Points on a hilly landscape, in no order, each with its height.
From any point a ball rolls to the lowest of the 3 points nearest to it. It stops when none of these is lower. Distance is the straight distance between rows; heights are no part of it.
Mesus: [ 21   9 -47 -27 -38 -53 -34  19  14 -40   1 -21 -51  22  16   7  29 -27
  -3 -24   0 -15  -3 -40  29 -11]  (h 99)
domos: [ 15  -1 -38 -12 -33 -24 -30  21  24 -21  -4 -23 -38   2   6  -6  28 -32
 -20 -19   8 -13  12 -39  27  -5]  (h 140)
logu: [-35   5  -8  50  45  76  46  12 -14  16  -8  71  35  20 -27  23 -58 108
  12  15  22  37  12  51 -16  34]  (h 19)
tikav: [ 26  27 -22  -1 -20 -40 -11  21 -15 -15   0  -9 -34  -8  12  -5  10  19
  -3 -14 -63  25   3  -6 -43  19]  (h 326)
gopeg: [ 25 -33 -20 -64 -73 -39 -45 -23   9 -17 -15 -51  -6  15 -10   8  27 -72
 -28 -44  48 -24 -16 -32  27 -13]  (h 261)
zira: [ 17 -14 -11 -46 -59  -6 -30 -10  12  -5 -16 -41 -10  -5  -7  -8  21 -61
 -36 -26  52 -22  11 -32  23 -18]  (h 488)
roded: [-31 -13  17  39  24  33  16  -2 -10  13  22  19  27 -11  -4  19 -48  22
  17  29 -21  -1  -4  18  22  21]  (h 123)
geru: [-43  -1   1  43  35  55  36   3 -17  16  10  47  34  12 -14  27 -66  68
  24  24   7  17  -2  42  10  25]  (h 95)
ser: [  2  -7  -2   8 -13   7 -23  19  22  -8   2 -24 -21 -16   9 -16  17 -29
 -25  -1   0 -10  22 -35  23   2]  (h 176)
nog: [-21 -19  26  34  19  26  -2   6   4   5  16   2  15 -24   4   3 -25   0
   7  25 -23  -8   5  -3  22  18]  (h 127)
Mig: [  9  -8  -1 -27 -37  11 -20  -1  19   0  -7 -32  -6 -15  -2 -14  25 -49
 -35 -13  45 -20  24 -34  21 -18]  (h 548)
Sevor: [ -7 -15  36  12   4  25  -7   5  15   4   8 -12  12 -19   3 -13  11 -27
 -16   9  25 -21  27 -28  23  -2]  (h 266)
Zup: [  2  19 -34  33  22  29  31 -13   4  44  17  27  20 -20 -11  27 -15  65
  -8  50 -55   6   5  68 -23  14]  (h 170)
riva: [  4   9 -26  31   9  20  25 -12  -8  35  19  12  17 -28  -1  21 -20  41
  -5  34 -65  11   3  47 -23  19]  (h 97)
tuvi: [-40 -29  31  41  37  38  26  -1   1  11  17  42  34   4  -9   0 -33  11
  28  15  21 -13  -3   0  29   6]  (h 303)
kivod: [  2   2 -12  26  -2  14   8  -2 -14  21  14  -2   9 -33   3  11 -26  24
  -2  21 -66  15   2  22 -14  25]  (h 116)
Rasu: [  2   1 -10  15 -11  -8 -24  28  10 -17  -1 -23 -30 -17  15 -12   6 -11
  -9  -2 -36   9  11 -27   9  18]  (h 211)
mok: [ 19  38 -33 -29 -26 -61 -27  24 -12 -46  -4 -19 -58  22  22  11  16  10
  10 -23 -35  15  -4 -19 -11   3]  (h 294)
satu: [ 25  22 -51  23  31 -42  30   0  11  45 -11  43 -36  -9   3 -18  -4  55
  -4  50 -91  -5  -3  63 -45   6]  (h 388)
Lave: [-20 -43  39  21  31  44  47 -20   4   8   6  44  66  13 -40 -21   5 -12
  36 -19  76   8 -18  -8   5 -10]  (h 351)
kir: [ -3 -11  49  -8   1  34   1  -7  11   5   3 -14  27 -18   0 -17  13 -43
 -15  -2  56 -13  21 -22  11 -18]  (h 330)
sokip: [ -9 -17  52   9  14  32  11  -4   8   7  12   2  31 -14  -5 -14   6 -29
  -5   3  44 -17  21 -22  16 -10]  (h 38)
molur: [ 20  34 -28 -11 -22 -47 -21  25 -14 -32  -3 -19 -48   6  20  -1   8  11
   2 -19 -46  20  -2 -13 -29  11]  (h 399)
Tikor: [-29 -24  54 -26  22  49 -18 -32   0  -3 -38 -45  37   9  14 -25  20 -55
  27 -47  95  23 -46 -19  38 -69]  (h 188)
surok: [ 29  64 -15 -36   2 -83 -10  10 -20 -24   5   9 -59  35   9  17  31  32
 -11  -3 -58  -5  12   7 -68   7]  (h 732)
kasu: [-21 -23  65 -19  16  50   7 -22  -2  -9 -28 -30  52   0  -3 -26  13 -46
  29 -37  92  27 -33 -12  12 -43]  (h 238)
Begi: [-27 -33  44  32  34  34  30  -8   6  11  19  38  42   2 -16 -10 -10  -7
  21   6  41 -16   1  -9  21  -3]  (h 265)
padi: [ 24  54 -25 -30 -20 -66 -15  19 -23 -34   2  -6 -52  23  19  10  22  24
   1 -16 -48  15   1  -6 -51  10]  (h 51)
Vasa: [  1  -5  34 -25 -20  29  -8  -8   7   6  -6 -31  16 -19  -2 -17  13 -46
 -24  -7  62 -10  21 -26  14 -22]  (h 428)
Kose: [-35 -11  13  39  26  42  24  -4 -13  16  18  26  28  -3  -8  24 -59  40
  23  26  -8   4  -5  25  19  23]  (h 118)
bedib: [ 28  41 -23 -13 -16 -55  -7  17 -21 -20  -2  -2 -42   9  12   4  20  25
  -2 -15 -61  18   2   2 -56  14]  (h 527)
bivun: [ 10  19 -45  32  28  14  32  -9   7  50  11  30   3 -20  -4  13  -8  61
  -7  53 -72   5   2  67 -27  10]  (h 227)
zaret: [ 60 -23 -21 -75 -65 -99 -45 -13   0 -48  19 -36 -11  38  11  30  54 -71
  -3 -41  32 -30 -23 -38  30 -17]  (h 114)
bap: [ 25  17 -47  26  17 -17  26  -8   2  44   6  31 -15 -20   2  -4   2  50
  -8  41 -84   1   0  55 -44  10]  (h 341)
Mulo: [ 15  18 -37 -12 -29 -41 -34  30   6 -39  -7 -22 -56   9  17  -4  17  -8
  -2 -22 -25   5   0 -31  10   3]  (h 220)
tata: [-17 -30  26 -60 -43  17 -42 -30   0   6 -35 -61   7  -7   7 -18   0 -67
 -19 -38  74 -12 -11 -21  29 -39]  (h 100)
fifir: [ 39   1 -38 -56 -44 -91 -38   1   5 -49  22 -17 -39  41  18  27  43 -41
   9 -29   9 -37 -11 -41  39 -23]  (h 94)
zosob: [ 32  -2 -48 -38 -51 -58 -34   6  16 -36   3 -20 -36  26   6  12  40 -42
 -13 -33  17 -27  -3 -45  34 -15]  (h 98)
Tosuz: [  7   4 -11  20  -8  -5 -10  12  -9   0   5 -12  -7 -28  11  -2 -14  10
  -2   4 -65  22   2   2 -17  25]  (h 126)
pigus: [ -9  24 -28  46  42  47  34  -6   5  41  13  37  21  -6 -16  40 -20  86
  -7  57 -35   9   9  78 -22  19]  (h 101)
Mos: [ 27  54  -8 -18  27 -98  -4   5 -10  -4  -8  34 -65  44   1   5  23  39
 -17  22 -77 -26  10  21 -76  16]  (h 454)
fela: [ 24  63 -23 -49 -18 -78 -21  16 -24 -46   5 -14 -58  31  21  23  15  20
   5 -17 -41   6   0  -5 -40   3]  (h 591)
duz: [ 30 -15 -38 -47 -65 -39 -35  -7  16 -19  -4 -35 -19  13  -9   6  35 -58
 -29 -36  38 -28  -1 -40  27 -15]  (h 162)
Zafos: [ 24  29 -29   5  30 -84  16   8  -8  24 -20  48 -57  22   2 -19   4  46
 -11  37 -95 -22  -2  42 -64  15]  (h 426)
mal: [  9 -29  -5 -63 -66 -11 -44 -24   6  -2 -25 -56  -5   0  -7  -8  11 -72
 -32 -37  59 -16 -10 -28  24 -19]  (h 355)
Lirav: [-27 -29  59 -14  25  51   2 -26   0 -11 -35 -28  54   8   0 -25  19 -45
  34 -42  94  35 -45 -17  19 -49]  (h 228)
fevus: [-25   9  -9  38  22  46  30  -6 -18  26  17  25  33 -10 -11  35 -51  58
   6  37 -25  10   0  48  -2  23]  (h 131)
dere: [-46 -11  -1  47  42  64  41  14 -10  13  -1  66  32  21 -22   9 -65  76
  38  10  31  28  -4  32  14  27]  (h 112)
kuge: [  7   2 -28   3 -20 -17 -30  28  16 -23  -5 -25 -39  -5  11 -11  17 -22
 -12 -10 -15   0  10 -35  19   7]  (h 185)
gori: [-13 -33  61   5  23  41  36 -17  -1   1   4  18  65   1 -23 -18   7 -25
  26 -22  78  11 -12 -12   2 -18]  (h 404)
tek: [  22   47  -10   -7   43 -112   10   10  -10    0  -31   45  -71   43
   -2   -6  -16   40  -14   49  -98  -33    3   45  -64   35]  (h 435)
Vopi: [ 34   5 -45 -45 -44 -78 -38   8   6 -50  12 -19 -47  35  21  19  37 -34
   5 -29   3 -28  -9 -40  38 -20]  (h 92)
Lopi: [ 22  13 -37  23   2 -15  18  -7 -12  35   8  19  -6 -25   3   2   4  34
 -10  24 -84  10  -2  36 -42  16]  (h 386)
mep: [-26  16 -15  40  31  56  36  -3 -12  26  16  41  35   1 -16  42 -46  80
   3  38 -14  18   7  60 -13  27]  (h 107)
duvef: [ 18  32 -39 -40 -29 -72 -37  21  -4 -56   0 -21 -63  33  27  17  18  -8
  15 -22 -20  -5  -6 -30  16  -7]  (h 346)
Bis: [ -8 -14  62 -12   7  37  12 -12   2   3  -2 -13  42 -12  -5 -18  11 -41
   5 -13  75   1   5 -18   6 -22]  (h 530)
peran: [-17 -35  60   0  26  48  29 -21  -1  -7 -16   2  71   2 -26 -26  12 -32
  37 -35  88  31 -35 -11  -2 -22]  (h 332)
Giv: [ 14  13 -22   9 -16 -25 -22  28  -2 -21  -3 -21 -34 -12  17  -9   4   3
   0  -9 -52  24   0 -15 -18  20]  (h 239)
nof: [-43 -12   8  43  33  48  31   4  -9  12  16  46  35   9 -13  19 -60  48
  31  21  11   8  -4  25  21  21]  (h 117)
vepo: [ 13  21 -45  36  40   8  34  -4  18  48   2  35  -4 -16  -3  10  -6  69
  -6  68 -71   0   3  78 -28  10]  (h 115)
Luz: [-19  -3   2  33  13  30  14  -4 -17  21  21   8  25 -25  -1  21 -41  25
   7  27 -45   9  -2  27   5  27]  (h 121)
Gide: [ -8 -16  38 -52 -31  27 -25 -26   1   4 -27 -52  14 -14   2 -20   2 -58
 -13 -26  79  -6  -1 -18  23 -36]  (h 133)
diril: [ 28  20 -43  16  12 -43  22  -1  -7  36   0  34 -28  -6   3 -11  11  45
 -10  28 -90  -3   1  40 -57   9]  (h 391)
figur: [-24 -31  62  -6  26  51  15 -20   1 -12 -28 -17  63   7 -10 -26  16 -41
  38 -38  94  36 -45 -14   7 -36]  (h 272)
rig: [ -2  -9  20   3 -10  20 -10   9  18   0   7 -20  -1 -19   5 -14  16 -34
 -22   3  25 -15  29 -32  23  -5]  (h 334)
zon: [  4 -15   4 -52 -52   7 -28 -17   9   1 -21 -48   2  -9  -8 -13  11 -62
 -32 -25  63 -16  10 -29  21 -22]  (h 458)
Vuge: [ 32  47 -17 -14   5 -79  -1   9 -15  -3   1  23 -52  27   8   2  31  38
 -13   3 -71  -8   6  12 -75  11]  (h 535)
gagi: [-16 -24  50  21  23  32  11  -3   9   7  20   9  29 -13  -2 -13   0 -18
   2   9  29 -20  17 -19  21  -4]  (h 173)
Gozi: [  5  -6   2  -5 -23  11 -21  11  20  -3  -2 -28 -11 -14   3 -15  21 -42
 -29  -3  23 -19  27 -34  24  -7]  (h 325)
lipes: [-22 -20  56 -44  -5  40 -21 -30  -3   0 -35 -49  24  -7  15 -22   2 -59
  11 -36  89   5 -21 -14  28 -56]  (h 171)
ner: [ -7  -7   2  29   6  18   1   2 -11  12  15  -6  10 -31   7   9 -31  12
   0  17 -58  11   2   9  -1  26]  (h 119)
Kipep: [-28  15 -12  48  39  69  42   1 -12  23   4  56  36  12 -23  40 -45 100
   5  35   2  21  12  62 -19  28]  (h 72)
kido: [ -9 -11  51 -40  -9  37  -8 -20  -2   4 -21 -40  26 -15   5 -20   3 -52
  -3 -23  82   2  -1 -13  15 -35]  (h 186)
gubu: [-38 -37  21  43  41  42  42  -3   7  14  12  66  40  19 -29  -8 -30  19
  38   5  47  -2  -8   2  31   3]  (h 340)
mesum: [ -3  -8   1  26  -2   7 -13  12   0   0   8 -16  -2 -29  13  -3 -15  -1
  -4  10 -53  12   6  -9   3  25]  (h 122)
Tusiz: [-26 -41  32  31  36  40  50 -13   6  12  11  58  54  12 -33 -16  -5  -1
  33 -11  65   3 -11  -6  19  -6]  (h 322)
pakeb: [-10 -13  16  20   4  16 -17  14  17  -3   9 -16  -5 -23   9 -12   2 -22
 -17   8  -9 -10  21 -25  23   6]  (h 110)
Sar: [-10 -11  12  26   6  12 -15  17   9  -2  10 -17  -3 -27  10  -8 -11 -11
  -4  11 -32   0  11 -16  16  18]  (h 125)

Where does a ball stop that starts at each point below?
Lave => sokip
Tikor => tata
Vasa => tata
mesum => riva
tek => bap
Tusiz => sokip
Mig => pakeb
zira => Vopi
gubu => sokip
nog => riva
zon => Vopi
kuge => Vopi

Call two points neighbours if one is among the 3 nearest of the other. Go from one point of each pair to the other, from neighbour to neighbour, staying as low as possible. Name the highest point that can't be avoided.
pigus / vepo => Zup
geru / sokip => Sevor
pigus / riva => roded
logu / pakeb => Sar

For each start below, name every point that the ball comes to, in order.
gori => peran > kasu > Tikor > lipes > Gide > tata
Lirav => Tikor > lipes > Gide > tata
Vuge => Mos > tek > Zafos > diril > bap
